Points on a hilly landscape, in no order, each with its height.
A ball rolls from a point to the lowest of its 2 nearest points, and stops where none of them is lower. Distance is the straight distance between rows; heights are no part of it.
Rad: [-18 -10   2  -1   1  10 -30   7   6   0 -39  -1  17  15   5  12  -4   4
 -12   0 -25  -3 -10   9  19  -6 -15  -1 -22  -3 -11  29 -22 -12   7]  height 79.3
Nevan: [ 33 -16  11   1   3  25  -6 -11  11   3 -22   0   7 -26   5   1  20   6
 -10  -9  -3  13 -19  10  12   2  -5  19  12   0   9  10 -18  28  -5]  height 27.0
Dabi: [  3   2  -9  -4   2 -11   2   4   2   7  -5   6   2   1   2  -2  -5   8
   0  -6 -13   8  -1  -2   4   3  -7   7  -5  -5  -4 -11  11   9   8]  height 41.5
nuno: [-18   2 -14  -2  -3  -3 -29  24   7   3   0  -2 -10 -37  16   0   4   0
 -14 -16 -22  26  38 -10  -9 -19 -25 -18 -12  -9  16  11   8 -23  -7]  height 54.8
vipof: [ 17 -12  -9 -19  12  -8 -10  13  27  12 -13   8  -4 -24   1  -3  11  23
 -18  -9  -3  26 -20  -8 -10  -4 -28  24  -4   4   4  -7   0   8 -16]  height 31.4
Lanob: [ 26 -11   3  -6   4  28  19 -15  16   0   1   5  14 -15  -8  14  -4   2
   2   7   3 -24 -29  11   4  26   9   1   9   8 -11  -1  -3  26  -4]  height 37.2
fip: [  6   4   2   0  -1   4   4   0   2  10  13  -6 -10 -18  25  -9   3   4
  14  -9   4  12  28  -1 -17  -2  -6   0  14  -9   6  -8   4  13  -1]  height 15.9
zuz: [-37   8  -1  22 -11 -11  -4  -6 -26 -17   0   5  -5  45 -23 -18 -12 -18
  14  11   7  -2  15  22   5  -9  18 -21  -3   8   8   1  -5  -9  25]  height 62.7
soka: [-34  27 -12 -12  11 -48 -15   6 -18 -17  -1  22  -9  40 -37 -29  15   8
  15   5  -8  16  13  16  24   7  27   2   3  12  -7  -7   3  -7  10]  height 67.1
Maro: [ 27 -10   2  -7  -3  22   8 -12   6  -2 -16  10  11 -26   5   8   2  13
 -10 -10 -12   5 -13  13   6  10  -8  11   7  -3   2   1  -3  36  -8]  height 24.5
mab: [ -7   3  -2   4  -2 -16   6  -3 -15  -3   5   5   2  17  -4  -9  -2   0
   9   0  -3   9   7  -2   0  -1   6   0  -3  -5   2 -19  19  -1  11]  height 42.9
kufo: [-21  31   5   0  -3 -23   3 -10 -26 -18  -3   2  -1  36 -16 -30   9  -1
  24   8  -2  11  -1  23  15  14  33 -11   0   9  -1 -14   0   5  25]  height 65.7
kun: [  5 -14  16  22   4  -5   6 -11 -17 -10  -6   7   7  27   4  -2  11 -13
 -12  19  15  -9 -10  -6  -5 -29   6   1   3  -3  11 -13   0 -15  -1]  height 45.9
Lar: [ -3   7  -1   5 -11   0 -12   7 -21  -8 -47  -6   6  -2  13 -16  -4   9
 -12 -15 -20  23   3  14  19   6  -6   4  -7 -14  15  11 -13  21  17]  height 23.7
Ped: [  3   2  13  13  -1  -5  -5   0 -11  11   7 -14 -23 -14  27 -25  21   9
  12 -10  23  24  17   4 -30 -17   2  13  24 -10  16   7 -10  -9   6]  height 31.8
Lig: [-19  23 -10   5   0 -15  -6   3   1  -3   8   2   1  15 -26  -8 -17 -10
  27   8  -1 -15  14  19  16  31  21 -17  -6  14 -10   1  -9  -1  31]  height 72.0
gumor: [  8  11  -5 -18  21 -29  -4  15  11  14   1  -2 -11  13 -16 -14  10  13
   3   3   8   8 -24  -3   8  20   0  29   3  20 -21 -14  17   2  10]  height 68.3
feko: [-13  13 -12  -1  -8  -3   9   3   0   5  31   0  -8  -7  -1   8 -19 -10
   4  -9 -12  -2  39 -15 -12  -3  -6 -14  -1  -4   2 -12  30  -9  -1]  height 41.1
fav: [ -8  -2  -5   6   6 -11  -6   5   5  -4  20   0 -20 -14   8   6  10 -10
 -22  -3  -3  16  15 -21 -18 -39 -15  -6  -8 -13  18  -2  18 -30 -16]  height 49.7
gened: [ -1  21  -3   6 -19  -2 -12  11  -7  11  -6 -23 -15 -13  10  -8 -18  -4
  10 -23   1  13  39  11  17  27 -11 -10  -2   1   4  16  -2  29  23]  height 45.8
Taled: [-12 -13   3  11   3   1 -12   4   1   2  -7  -1   9  17   0  14   0  -7
 -11   9  -8  -9   2  -8   2 -26 -14  -5 -14  -2   1   9  -6 -21   1]  height 11.1
Puvig: [-12  -2  -4  -5  -6  15  -9   6   6   3  15  -6   4 -17  16  23  -4  -5
  -7  -3 -12  -4  23 -15  -8 -19 -18 -14 -10 -10   5   7   3 -14 -16]  height 26.4
takan: [-27   9   4  29 -11   9 -22  11 -10   8  16 -26 -11  20 -12  -4 -19 -19
  16   6  16 -14  24   4  20  18  -3 -14   2  22   3  22 -20  -8  22]  height 75.6
kubi: [ 13 -14 -12 -28   5  -5   0   8  27   2  -1   9 -13 -25  -6   5   5  19
 -23 -12  -4  25 -21 -22 -24 -12 -28  17  -6   1  10  -9  12  -4 -28]  height 33.4
Mimuf: [-11  36  -6  -3  -2 -22  -4  -3  -5  -5  -7 -10  -1  16 -20 -17 -11  -6
  24  -6  -4   4  12  23  22  36  19 -15   0  14  -9  -2  -5  15  35]  height 70.8
pem: [-14   3 -14 -12  -6   2 -27  23  12  12  -6  -1   2 -36  17  13  -9   7
 -15 -15 -24  14  32  -8  -2  -6 -34 -13 -17  -4  -3  15   3  -5  -9]  height 57.6
ruzik: [-17  14 -12   8  -3 -18  -6   7  -5   8  25   6  -5  11 -16  -6 -18  -2
   5  -8  -9   7  34 -16  -1  -2  -6  -4   0   2   1  -8  27 -14  10]  height 43.0
Kis: [-14   8 -14  -3   3 -11 -13  18   7   2  18   2 -20 -35   8  -1   3  -5
 -17 -16 -19  26  28 -21 -16 -23 -19  -9 -11 -14  17   0  23 -26 -11]  height 52.3
Gapul: [ 10   4  -3 -10   4  19  13   5  26  19  33  -8  -9 -25  21  13   1  -4
  12   3  18  -6  24  -2 -33  -5  -1  -3  24  -4  -5  -4   4   0 -20]  height 64.0
dadu: [ -6  10  -2   3   4  -9 -31  15   3  17 -27 -27  -5  10  -6  -7  -3 -13
  -1 -14  -6   9   3   6  34  19 -14  10  -6  10   0  28 -21   7  30]  height 33.0
Bom: [  5  30  -3 -10   2 -19  -1  -2  -4   3 -21 -17   3   8 -11 -15   0  -7
  10 -18  -3  14  -2  19  29  40  12  -8   3   8 -11   3  -3  22  28]  height 69.9
zez: [-21  13  -1  16  -1  -4 -18  10  -1   9   7 -10  -3  17 -19  -6 -18 -12
  17   3   1 -11  18   9  16  20   2 -10  -2  14  -7   9 -11  -2  31]  height 73.5
sazul: [-23  10  -9  18  -6 -15  -9   2 -15  -4  14  10  -9  21 -12  -9  -9 -17
  -6  -3  -5  11  33 -17  -3 -24  -6 -11  -5  -6  14  -5  25 -26   5]  height 44.9
Zunud: [-19  26  -5 -10  12 -36  -4   1 -10 -11  -9  11  -4  29 -28 -19  14   5
  18   9  -7   8  -4  20  22  15  30   0  -1   9 -11 -10  -5  -3  19]  height 66.5
Lus: [-20   3  11  27 -18  19  -6   5 -12   2  23 -29 -14  11   8  -2 -15 -21
  23   8  18 -15  30   4   8  10  -1 -20   6  13   2  12 -15  -5  12]  height 78.0
zis: [ 14 -27   0 -10   0  24   9  -6  21  -4  -4  10  17  -6  -9  27  -6  11
 -13   8  -6 -23 -33  -4  -6  -4 -13   9  -6   4  -9  12  -8   1 -22]  height 58.0
febeg: [ 25  19  -2 -12   6  -4  -1   2  15  21  -6 -17  -4 -14   6  -8  -7   0
   6 -14  10  10   8   7  15  34  -3   2   8   7 -10   2   7  34  15]  height 44.1
Toluf: [ -5 -10  -6   8   9 -19 -14   7  -1   2  -1   3  -8   4   1   0  10  -4
 -17   0  -4  15   3 -20  -6 -32 -16   5 -13  -4  11  -5  12 -24  -6]  height 47.3
Mup: [ 26 -16  -1 -15  -1  19  25 -17  13 -16 -11  17  10  -4 -25  15  -1  16
  -2   4  -6 -18 -43  11  -1  24  12  17   5   9 -14   2  -4  18 -11]  height 35.1
Kal: [ -3   5  -2   0  -4   4 -32  14   4  10 -29 -19   4  -9  10   5  -6   1
  -9 -13 -13  10   4   9  24  12 -20   2 -14   0  -3  28 -22  14  15]  height 25.0
fil: [ 20  -6   2  -6   3   1  -2   4   5   6  -8   9  -1 -31  20 -17  16  20
  -4 -13   1  32  -1   1 -15  -7 -10  19  15  -8  12 -10   3  16 -12]  height 14.9
bani: [ 23   6   3  -8  10   0  -6   2  19  26   0 -13 -11 -17  12 -10   5   3
   9  -7  14  15   1   2   2  14  -5  12  17   5  -4  -1   2  19   5]  height 43.1
vinu: [ 17  -8   0 -13   8  12  13  -2  26  13  23   3 -10 -22  11   9  11   9
   1   4  22   6   0  -6 -34 -12  -5   7  25  -3   3  -8   2   2 -29]  height 62.6
buz: [  2  -6   2   1   5  -7   3  -8 -21 -19 -32  16  14  18  -5 -15  20  10
 -11   0 -18  15 -30   7  15  -9   9  18   2 -10   2 -10  -4   6   0]  height 30.1
feki: [ 23  -4  12   3  11   6  -3 -11  -8   1 -24 -11   3   0   3 -19  24   1
  -4 -12   1  17 -26   6  19  12   6  19  15   4   8  -1 -12  22   9]  height 25.8
ses: [-17   4   2  -9  -2   5 -25   4   8  -2 -35  -4  18   6  -8  14 -10  -2
  -1  -2 -23 -12 -10  17  33  12  -3   0 -19  -3 -18  31 -25  -1  12]  height 76.3
maz: [  3   3  -9  -5  13  -7  -5  17  23  24   7  -6  -6  -2 -11   8 -17   0
   8   7   5 -21  -7  -5   7  19  -5   6  -2  17 -19   1   1   2  11]  height 67.8
pib: [ 13 -22   1   1  15  -7  21  -8   3 -23 -11  19   8  23 -25   9  10  -1
 -10  24  15 -24 -50   5   1  -8  19  14  -6   7 -11  -5 -10 -17 -10]  height 64.7
noruz: [ -9  10  -4   4   8 -16 -16  10   3   9 -18 -11   0  12 -17  -8  -3  -3
   4  -4  -9   6  -2  10  23  14   0   9  -2   7 -11   5  -8   7  27]  height 38.0
Fabe: [  1  -9 -11  -8  -5   9  21  -1  10  -5  19   5   5  -5  -7  26 -19  -6
  -2   9  -1 -33 -13 -19 -18  -6   0  -9  -8  -1  -7  -2  11 -15 -18]  height 34.3
Lari: [ -8  -1  13  16 -14  20  18 -20 -21 -17   2  -1  17  14   2   2 -10  -9
  17  10  -3 -20  -5  14   3  10  17 -23   2  -8   5  -5 -12  12  14]  height 72.7
sazi: [-10 -12  -1 -10   6   9 -14  14  18   6  17  -3  -4 -30  18  21  12  -1
 -20  -8  -2   9  13 -16 -19 -27 -24 -12  -8  -6   3  11  -7 -24 -22]  height 21.4
kom: [-25   7 -15   2  -5  -8   1   9   1   1  23  15   3  11 -30  16 -29 -11
  12  12  -5 -31  15  -5   1   4   7 -19 -16   2 -13   5   4 -26   5]  height 53.5
vupe: [-19 -14  11  18   1   9 -26   3 -12  -7 -37 -10   8  29   4   3   5  -3
 -15   9 -13  -1 -13   8  16 -19 -11  -1 -15  -5   5  25 -25 -13   9]  height 82.3
gep: [ 19   5  -4  -5 -12   2   4  -2 -11  -2 -24   8   7 -30  23 -22   2  19
  -7 -22 -10  25  12   8   1   6  -5   5   5 -14  12 -12   7  32  -3]  height 15.0
feze: [ -1   6 -13 -20 -13  19  15  -3   6  -8  18   4   3 -34  15  22 -12   1
  -9 -12 -21   2  18 -10 -15  -6 -14 -14  -3 -18   8  -5  19   8 -23]  height 24.4
rulo: [  3  14 -11 -14   4 -23  -3  10   8   3 -17   2   2   1 -10  -2  -5  10
  -2 -10 -11  11  -7   8  18  20  -4  14  -3   0 -16  -5   7  17  16]  height 40.1
seke: [-13   4 -18  -2   1 -21   6   8   1  -4  27  19  -9  15 -38  14 -28 -16
  -2  16  10 -35   3 -18  -7  -4  17 -15 -18  11 -11   5   9 -44  -1]  height 50.0
ruvug: [ 12 -22  21  20  -1  39   4 -20  -6  -7   0  -3  14  -7   5  15  10  -6
   4  11   3 -22 -17   3   7   0  10  -3   9  -3   2   7 -18  16  -9]  height 43.4
zutot: [ 22 -19  -3 -13  10  12   9  -1  28  10  13   4  -7 -11  -4  13   5  12
  -8   4  17  -3 -21 -12 -23 -11 -12  15  10   8   2  -8   2   2 -27]  height 61.5
pere: [  1  -7  -3  -4 -10  17  21 -10   0  -8  15   4  11 -12  11  17 -10  -2
  -2  -1 -13 -12   4 -11 -12  -8  -4 -12   0 -16   6  -7  14   3 -15]  height 28.5
buk: [  5  19  -7  -4  -7  -7 -12  10   8  14 -16 -15   1 -10  -1   0 -17  -1
   2 -18  -4   4  18   9  21  29 -11  -5  -4  -1 -11  13  -2  29  23]  height 45.7
Zesa: [ -8   3  12  18 -15   7  -8   1 -17   6   2 -28 -21  11  15 -17  -6  -5
  16  -6   9  11  21   8  10   5  -2  -5   7   2  20  15 -14   6  18]  height 39.7
lir: [-29  -3   6  11  -6  20 -43  12   0  14 -14 -19   2   2  16  19  -8   5
  -9   0  -3  -4  19  -4  16  -7 -21 -10 -20  10  -4  31 -24 -19   4]  height 27.2
reliv: [ -6   1  10  20 -12   2  -4   1 -18   4   7 -17 -23   1  27 -19   6   4
  11  -6  13  19  29   3 -10 -11   1   3  11  -8  23   8 -13  -5  10]  height 35.6
repu: [-23  -5   8  26  -2   4 -10   7  -7   1  11  -4   3  23  -7  14 -13 -25
  -4  26  19 -35  16  -6   0 -21  -7 -16 -15  11  -7   6 -11 -34   5]  height 54.9
zug: [  1  14   6   6 -18   3  -8   2 -16  10 -10 -33 -15   2  13 -15  -7  -9
  13 -19   8  18  21  15  22  26  -4  -5   8   4  18  17 -15  20  23]  height 43.2
zimi: [ 26 -13  -1  -9  12   8 -12   0  21   7 -19   5   0 -24   3  -2  16  16
 -15  -8  -1  23 -23   5   4   2 -16  27   7   2   6   2 -11  23  -6]  height 29.4
lidu: [  9  14  -1  -5   5 -17 -13   5  11  27  21  -7 -24 -20  18 -27   8  11
  14 -10  13  26  35   0 -22   6  -3  13  15   2  -2  -6  21   2  -2]  height 39.8
Vigib: [ 22 -21   5   3  16  -9  17  -5   5  -8   2   9   2  21 -12   8  11  -2
 -13  21  22 -20 -42  -9  -8 -13   4  17  -1  13  -6 -14   2 -14 -11]  height 63.7
fogot: [ 24 -13  15  10   8  33  10 -17   4  -5  -6  -5  19  -8  -9   9   9 -12
   7   5   3 -21 -34  11  16  23  14   3   8   5  -7   7 -17  20   3]  height 39.6
Tol: [ 14  33   4  -8  -7 -16   4  -4 -18   5 -11 -18  -3   4   2 -32   1   3
  11 -21   4  26  11  14  21  41  11  -5   5   8  -6  -3  11  31  27]  height 69.4
pureg: [  4   2  -6   3  -5 -10 -15  17 -13  -5 -49   2   4 -18  16 -29   6  18
 -13 -16 -21  35   1   7  13   1 -11  13  -7  -9  17  -3   0  14   4]  height 22.0
rom: [  7 -17  -6  -6  -6  -2  23 -18  -4 -28  -3  26  16  15 -15  19   0  -1
 -15   9  -7 -12 -33 -11  -3 -23  12   0 -12 -15   5  -1  12 -19 -20]  height 41.9
nevog: [  5   5   4  10  -6   6  -5  -1 -26  -3 -44 -17   0   6   8 -23  10  -2
 -11 -20 -11  23 -14  12  29  12   2  12   6  -5  22  18 -23  20  17]  height 15.8
buduv: [ 19  -1  -2 -10  15   8   9   3  26  24  14  -9  -9 -10  -1   5  -9   1
   8   9  17 -17 -12  -6  -7  21  -1   3  11  14 -14  -9   5  10  -1]  height 66.7
Kedo: [ -5   7  -2  -8  -1   7 -16  13  18  19   1 -10   8 -12  -7  20 -24  -4
   7   1  -2 -29   3   0  16  25 -11  -4 -13  10 -24  14 -10   7  10]  height 69.2
ral: [ 23  -5   0 -12  16  -1  15   3  24  18  22  -1 -16   2  -5  -1  -1  12
   7  16  27 -10 -24 -17 -21  16   3   9  11  21 -15 -18  18   1 -14]  height 66.0
malim: [  4 -11  -3  -6  -8   3  25 -12   3 -24  16  12   1   3 -12  26 -13 -10
 -14  11  -1 -27 -25 -21 -16 -20   6 -10 -12 -11   0   1  18 -24 -26]  height 38.6
divud: [ -2   0   3   9  12  -6  10 -13  -3 -20 -15   8  13  24 -17   1  10 -13
  12  20   6 -26 -34  17  12  10  29  -3  -6   2 -11  -3 -23  -7  11]  height 67.5
zilis: [-18 -10  16  18 -15  35   6 -11 -10 -11   4  -4  26   4  13  23 -12 -14
   6  19   6 -42   0   1   4   2   3 -20 -13  -5  -9   8 -21  -5  -9]  height 41.7
dugub: [ 10 -11   1   4  20 -19   4   7  10   6   6  -1  -7  20  -7   0   7   1
  -5  12  19  -8 -24 -11  -5 -11  -2  19   1  13  -9 -15   7 -14  -1]  height 64.5
sosig: [ 19  -8   0  -8  15 -17  16   1   8   6  22   3 -11  15  -8  -1   3   3
  -3  19  32 -12 -27 -22 -24  -6   5  12   7  20 -10 -21  22 -17 -14]  height 65.3
zusef: [ 15   2  -4  -8  -9   4   8  -2  -3   3   0   8  -3 -34  28 -18   7  13
   1 -16  -5  27  22   2 -19  -4  -4   5  14 -15  14  -9  11  20 -11]  height 12.3
lazip: [ -4   2  18  17  -9  28   5  -3  -7   0  17 -21  -3   0  19   5  -4 -16
  20   9  17 -24  20   4   1   8   6 -17   8   0   4   5 -18   6   4]  height 80.2
Rosed: [  7 -12  -5  -4  11  -6  22  -7   5 -17  -2  16  11  15 -20  11  -3   0
   5  18   5 -31 -37   6  -2  10  23   0  -8   3 -13  -5 -12  -9  -1]  height 65.8
deto: [-33   5 -11  10  -5 -16  -4  -1  -8 -12   5  12   3  31 -28  -5 -15 -12
  15  13   0 -14  19  10   6  -4  18 -19  -9   3  -3   3  -2 -15  19]  height 60.2
fozir: [-12  -8   7   7 -14  28  12  -8  -7 -11  12  -2  21  -5  13  23 -12 -11
   4   8 -10 -28   9  -4  -3  -7  -1 -21  -5 -14  -1   0  -3  -1 -14]  height 34.2
sarup: [-11   8 -11 -12  -5  -9 -14  16  18  10 -11   3  13  -5 -17  18 -26   2
   4  -2 -17 -21   6  12  24  20  -4  -4 -19   2 -26  23 -10   3  14]  height 70.9
bigok: [ -6  13 -12 -19  20 -44  -3  18   4  -1   3  11 -10  25 -33 -12   8  16
   9   7   1   2 -17  -3  12  16  15  21   3  23 -22  -8  16 -10   8]  height 68.0
fibi: [ 10 -10  11   7  11   3  -3   1  12   7  15  -5  -8 -15  20   5  27  -1
  -1   0  25   6   7  -5 -35 -34  -7   5  17  -8   7   6 -11 -17 -11]  height 21.3
ger: [-18  22 -17 -24  18 -57  -6  13  -8 -12   3  22 -14  34 -41 -16  16  18
  13  13  -6   4  -2   6  18  15  27   9  -1  20 -16  -9  11  -8  -2]  height 67.6
Faro: [ -8 -13  -3  -3  -1  -1  12  -9  -4 -19 -12  18  21  21 -14  17  -4  -1
  -7  10 -12 -16 -21   3   4 -16  10  -3 -14 -16  -2   8  -4 -17  -7]  height 44.8
ver: [  2  -4  10   9   1 -18   8  -6 -19  -6   8   8  -1  25   2 -12   9  -5
  -5   8  10   7  -5  -9  -7 -21   5   6   0  -3   7 -25  20 -10  -1]  height 44.2
vub: [ -8   1  12  17  -3   5   5  -8 -12  -9  -8  -9  10  20  -7  -5  -3 -15
  15  11   4 -13 -11  13  11   8  16 -11  -1   0  -1   2 -19   4  20]  height 71.0
nokov: [ 18 -21  -1 -18  -3   3  25 -19   1 -28 -17  28  14   4 -27  10   9  24
  -6   0 -14  -2 -44  15   5  12  17  20   3   2  -7  -6   2  13 -13]  height 33.5
mego: [-15   6  -8 -13 -18  23  -5   3   2  -6  12  -3   9 -38  30  25  -7  -2
 -12 -15 -23   2  35  -7 -11  -7 -19 -23  -8 -17   6   9   4  -2 -17]  height 18.9
binu: [ -7  13 -10  -9  -4   1   7   5  11   7  38  -4 -16 -23  13  12  -5  -9
   0 -11  -6   7  37 -18 -23 -10  -5  -7   5 -10   7  -9  28 -10 -17]  height 39.0
dif: [ -8   3 -15  -7  -3  14  22  10   9   9  35   0  -3 -10  -5  24 -26 -12
   5  12   7 -41   6 -20 -21   8   0 -16  -6   8 -15  -5  14 -14 -12]  height 39.5
mufid: [ -1   9 -13 -15   1 -12   5   7  14   6  29   5 -22 -27   9   0   3   2
  -9 -12  -5  25  14 -24 -28 -14 -11   3   2  -8  11 -14  32  -8 -24]  height 37.0
zimel: [  4   1  13  12   8   7  10 -17 -17 -14 -18  -8  15  22 -10 -11  14 -16
  10   7   3 -10 -31  16  21  14  26   1   5   1   2   1 -24   7  15]  height 69.3
Pume: [ 11 -20   8  10   3  -4  17 -18 -15 -22  -6  19  15  21  -6   7  13  -4
 -20  11   5 -11 -30  -6  -7 -32   8   6  -2  -7  10 -12   6 -15 -12]  height 44.0
nebog: [-18   8   0   1  -8  11 -41  14   6  16 -17 -20   5 -17  20  17 -16   7
  -8 -12 -10   1  24  -1  20   7 -28  -8 -16   7  -8  30 -19   4   6]  height 15.4
puvi: [  8 -14   5   8   9 -15   0   1  -9  -1  -6   7   1  10   7 -10  20   4
 -11   5   7  17 -12 -16  -8 -26  -5  17  -2  -1  13 -16  11  -9  -7]  height 45.4
Bev: [  1  -9   0  -6   9   8  -1   9  23  12  27  -5  -6 -20  15  22  11  -4
  -7   3  14  -4  13 -13 -25 -27 -14  -2   5  -4   1   4  -4 -17 -21]  height 14.2
totis: [-26  -5  -3  15   2  -2 -30  12 -14   0 -43 -11  -5  31   1 -13   6  -1
 -14   1 -14  14  -1   9  17 -13 -15   2 -15  -1  10  25 -20 -12  20]  height 84.6
Sofif: [ -8   2   0  12  -4 -14  -4   1 -14   3   9   0 -12   3  12 -17   7  -1
   2  -5  -1  25  26 -14 -11 -23  -3   3   0  -9  18 -14  13 -12  -1]  height 48.7
nen: [-31   7 -21  -7  -5 -22  -1   3   1 -12  15  23   4  17 -34   5 -26 -10
  19  13 -10 -23  19  11  11  10  29 -24 -21   4  -3   4  -5 -21   4]  height 57.1
Tafup: [ 10  -3 -13 -25  -3  -3   9   5  19   0  11  13 -15 -39   9  -2   8  13
 -15 -17  -7  33  -4 -20 -27 -10 -19   5   4  -9  18 -13  22   0 -32]  height 35.3
pari: [ 11  -1  -4  -6   0   6  33  -9   5  -1  36   0  -7  -3   3  10  -7  -5
   7  12  15 -19   1 -18 -29   0   9 -12   7  -1   0 -22  26  -6 -20]  height 67.4
let: [-11   1 -14   1   1   2  11  11   1   5  32  10  -5   1 -21  27 -27 -20
   2  16  12 -50   4 -23 -17   1   3 -19 -20  12 -18   7   5 -37  -9]  height 45.3
Kotiv: [  9   9   4  -2  11  -7  -9   0 -13   2 -38 -25  -2  12   1 -26  23  -6
  -3 -17  -3  23 -19   4  29  18   4  18  10   8   8   5 -17  17  20]  height 22.4
mume: [-16  16  -8 -20  -4 -14 -19   7  21  -1 -32   3  14   2 -20  15 -18  -2
   4  -9 -19 -15   1  25  40  27   7  -3 -23  -2 -29  32 -24   7  14]  height 73.2
gukof: [ 13  -7   4 -11   1  -3  19 -11 -14 -22 -14  23  13  13 -12 -11  20  20
  -8  -1 -12  12 -37  11   8   5  14  22   7  -3  -5 -17   7  14  -5]  height 32.0
temod: [ 15 -12  13  12  15 -10  -6   1   4   8   2  -1 -13 -11  22 -15  33   9
  -1  -3  27  25  -4  -5 -25 -30  -6  19  18  -3  11  -2  -8 -11  -8]  height 25.7
Poduf: [  2 -25  15  10  -7  42  -6 -16  -3  -9 -14   5  26 -13  12  27   5   6
 -12   4 -17 -16 -12   6   9  -8  -6  -2  -8  -6  -1  17 -18   6 -16]  height 50.9
Mol: [  1  11 -12 -13   0 -15  -3   6  13  18  24   5 -20 -32  18 -13   6   7
   3 -16   3  27  32  -8 -32  -7  -8   8  12  -7   5 -10  23  -3 -15]  height 38.5
gol: [-22  -9  16  25 -13  23   0  -2 -14  -6   9  -7  10  16   8  16 -14 -22
   4  19  14 -31  15  -1   2 -11  -3 -23 -11  -1  -2   5 -15 -15   0]  height 48.8
Vif: [ 12   6   1  -3  12  -6 -20   9  19  29  12 -14 -23 -25  16 -13  11   6
  15 -10  20  19  20   0 -18   2  -9  14  21   1  -2   6  -6   6   5]  height 41.4
fige: [  7  -5  20  17  -7  13  24 -22 -30 -13   0   1  10  16   8 -16   9   2
   7   4   2   2  -7   6  -1  -2  23  -6  12  -5  12 -17  -3  16   5]  height 75.0
lepez: [ 13 -22  14  14  -6  34   0 -16 -11  -5  -8  -1  13 -12  13  10  10   7
  -6   2 -10  -4  -5   6   2 -13   1   1  10 -10  10  10 -17  17  -6]  height 46.8
zafu: [ 16  -7  13   4  11  -2   0  -5 -15  -9 -22   3   3  14   0 -24  32  11
 -13  -1  -3  23 -32   6  12  -4   7  29  11   1   5 -12  -4  15   0]  height 27.9
Tob: [-29  -6   7   9  -5  15 -31   6  -2   3  -8  -4  13  10   8  20 -10  -5
 -12   6  -9 -13  12  -7   9 -23 -18 -17 -24   3  -8  19 -11 -32  -5]  height 22.9
fufa: [ 24 -18  -2 -23  -3  26  11  -5  32   4  -1   8   3 -21  -9  24  -9  19
 -13   0  -3 -10 -25  -4 -16  10 -17  11   5   8  -6   2  -4  18 -27]  height 60.0
lasar: [ 20 -24  -2  -7  14   0  12   1  18   0   7   4  -3   5 -12  17   2   2
 -19  11  19 -15 -32 -23 -21 -23 -10  14  -4  13   0  -7   2 -18 -24]  height 62.8
fum: [  4 -23   8   4  -3  32   5 -10   6  -9  -5  10  25  -6   0  28  -8   1
  -2  11 -10 -32 -23   7   6   4  -2  -2  -8  -2 -12  13 -16   5 -14]  height 55.0
Piv: [-19  -9  -4  -5  -6 -13   5 -12  -8 -26 -15  26  11  29 -17  10  -4 -17
 -12  14 -11  -9 -14   0   7 -31  15 -15 -21 -20   6   7   5 -32  -5]  height 48.2
puru: [ 19  11   6  -5 -11  21  13  -8   3   9  15  -8  -3 -25  31  -1  -3   4
  12 -10   9   4  28   8 -16  12   3  -7  25 -12   5  -3   1  30  -6]  height 19.3
Noni: [ -9   5   5  17  -3 -22  -5  -3 -20  -5  16   7 -15  15  -1 -14   7 -16
 -11   1   9  16  25 -20 -10 -35  -5  -1  -4  -6  20 -15  29 -29  -3]  height 46.9
Kizi: [ 15  14   5 -12  10 -18   4   2   0  11   3  -5  -4   7   0 -25   9  10
   8  -4   5  17 -10   3   8  24   5  15   6   9 -12 -17  20  15  12]  height 68.6
birug: [  4   0  -6  -3   4  16  21   5  14  10  42  -6 -10 -12  13  17  -6 -14
   5  11  18 -23  21 -13 -31  -8   2 -11  12  -1   0 -12  15 -13 -23]  height 65.9
zimef: [  1   3  15  15 -24  19  24 -21 -28 -13   6  -3   9   8  17 -12  -8  -1
  13  -2  -7  -1  13   8  -2   4  17 -21  11 -13  14 -13  -3  21   8]  height 74.2
zor: [ 18   4   1 -14   2  -1  32  -9   5   9  28  -1  -5  -2   5  -6  -7  10
   8   9  11  -6   0  -8 -22  16   8  -4  13   5  -5 -26  32  12 -12]  height 68.2
notef: [-32  18   7  16 -16 -15   3 -12 -38 -17  -3  -3  -7  44 -13 -33  -1  -6
  16   1   3  15   7  24   8   1  24 -16   4   8  12  -7  -3   3  27]  height 64.6
Vod: [ 17  14   6  -5  -4  -8   5  -5 -15   4 -10  -5  -1   0  11 -26   7  10
   4 -13  -3  22   0   8  12  24   8   7   8  -1  -4 -14  11  29  16]  height 69.0
lag: [  4  -8  10  11 -10   8  29 -25 -27 -25   3  19  22  17  -3   0   5   2
   3   7  -7  -7 -17   6  -4  -6  28  -9   6 -12   8 -17   6   7   1]  height 75.7
Dop: [ 21  -2   2  -8  -5  22  17 -13   4   4   7   5   7 -26  13   7  -3   9
   1  -4  -2   0   3   7  -6  11  -2  -4  17  -7   2  -8   7  32 -10]  height 22.1
menos: [ 10  -7  -3  -4   5 -11 -12  12  -3  -1 -27   9   0 -19  14 -24  17  20
 -14 -11  -8  35 -12  -2   1 -10 -14  24  -1  -4  13 -15   2  11  -6]  height 17.9
nev: [ 16   0  13   1   6   2   1  -5   3  13  11  -1 -12 -27  24 -20  28  11
   7 -10  22  24   6   6 -37 -16  -1  14  29 -13   8  -2  -3  -1  -8]  height 28.7

For each start below, name the point where the ball stops.
Lus: Fabe
bigok: Fabe
zis: nevog
gened: Bev
totis: Vigib
Tafup: zusef
fige: Vigib
lag: Vigib
vupe: Vigib

Call two points neighbours if one is among the 2 nearest of the other. Go from one point of each pair to the other, from neighbour to neighbour, staying as low as possible. Name the highest point that can't be avoided.
zusef, nevog: Lar
Bev, mego: Puvig
rom, nebog: kun
nevog, Bev: gened
nebog, Taled: lir
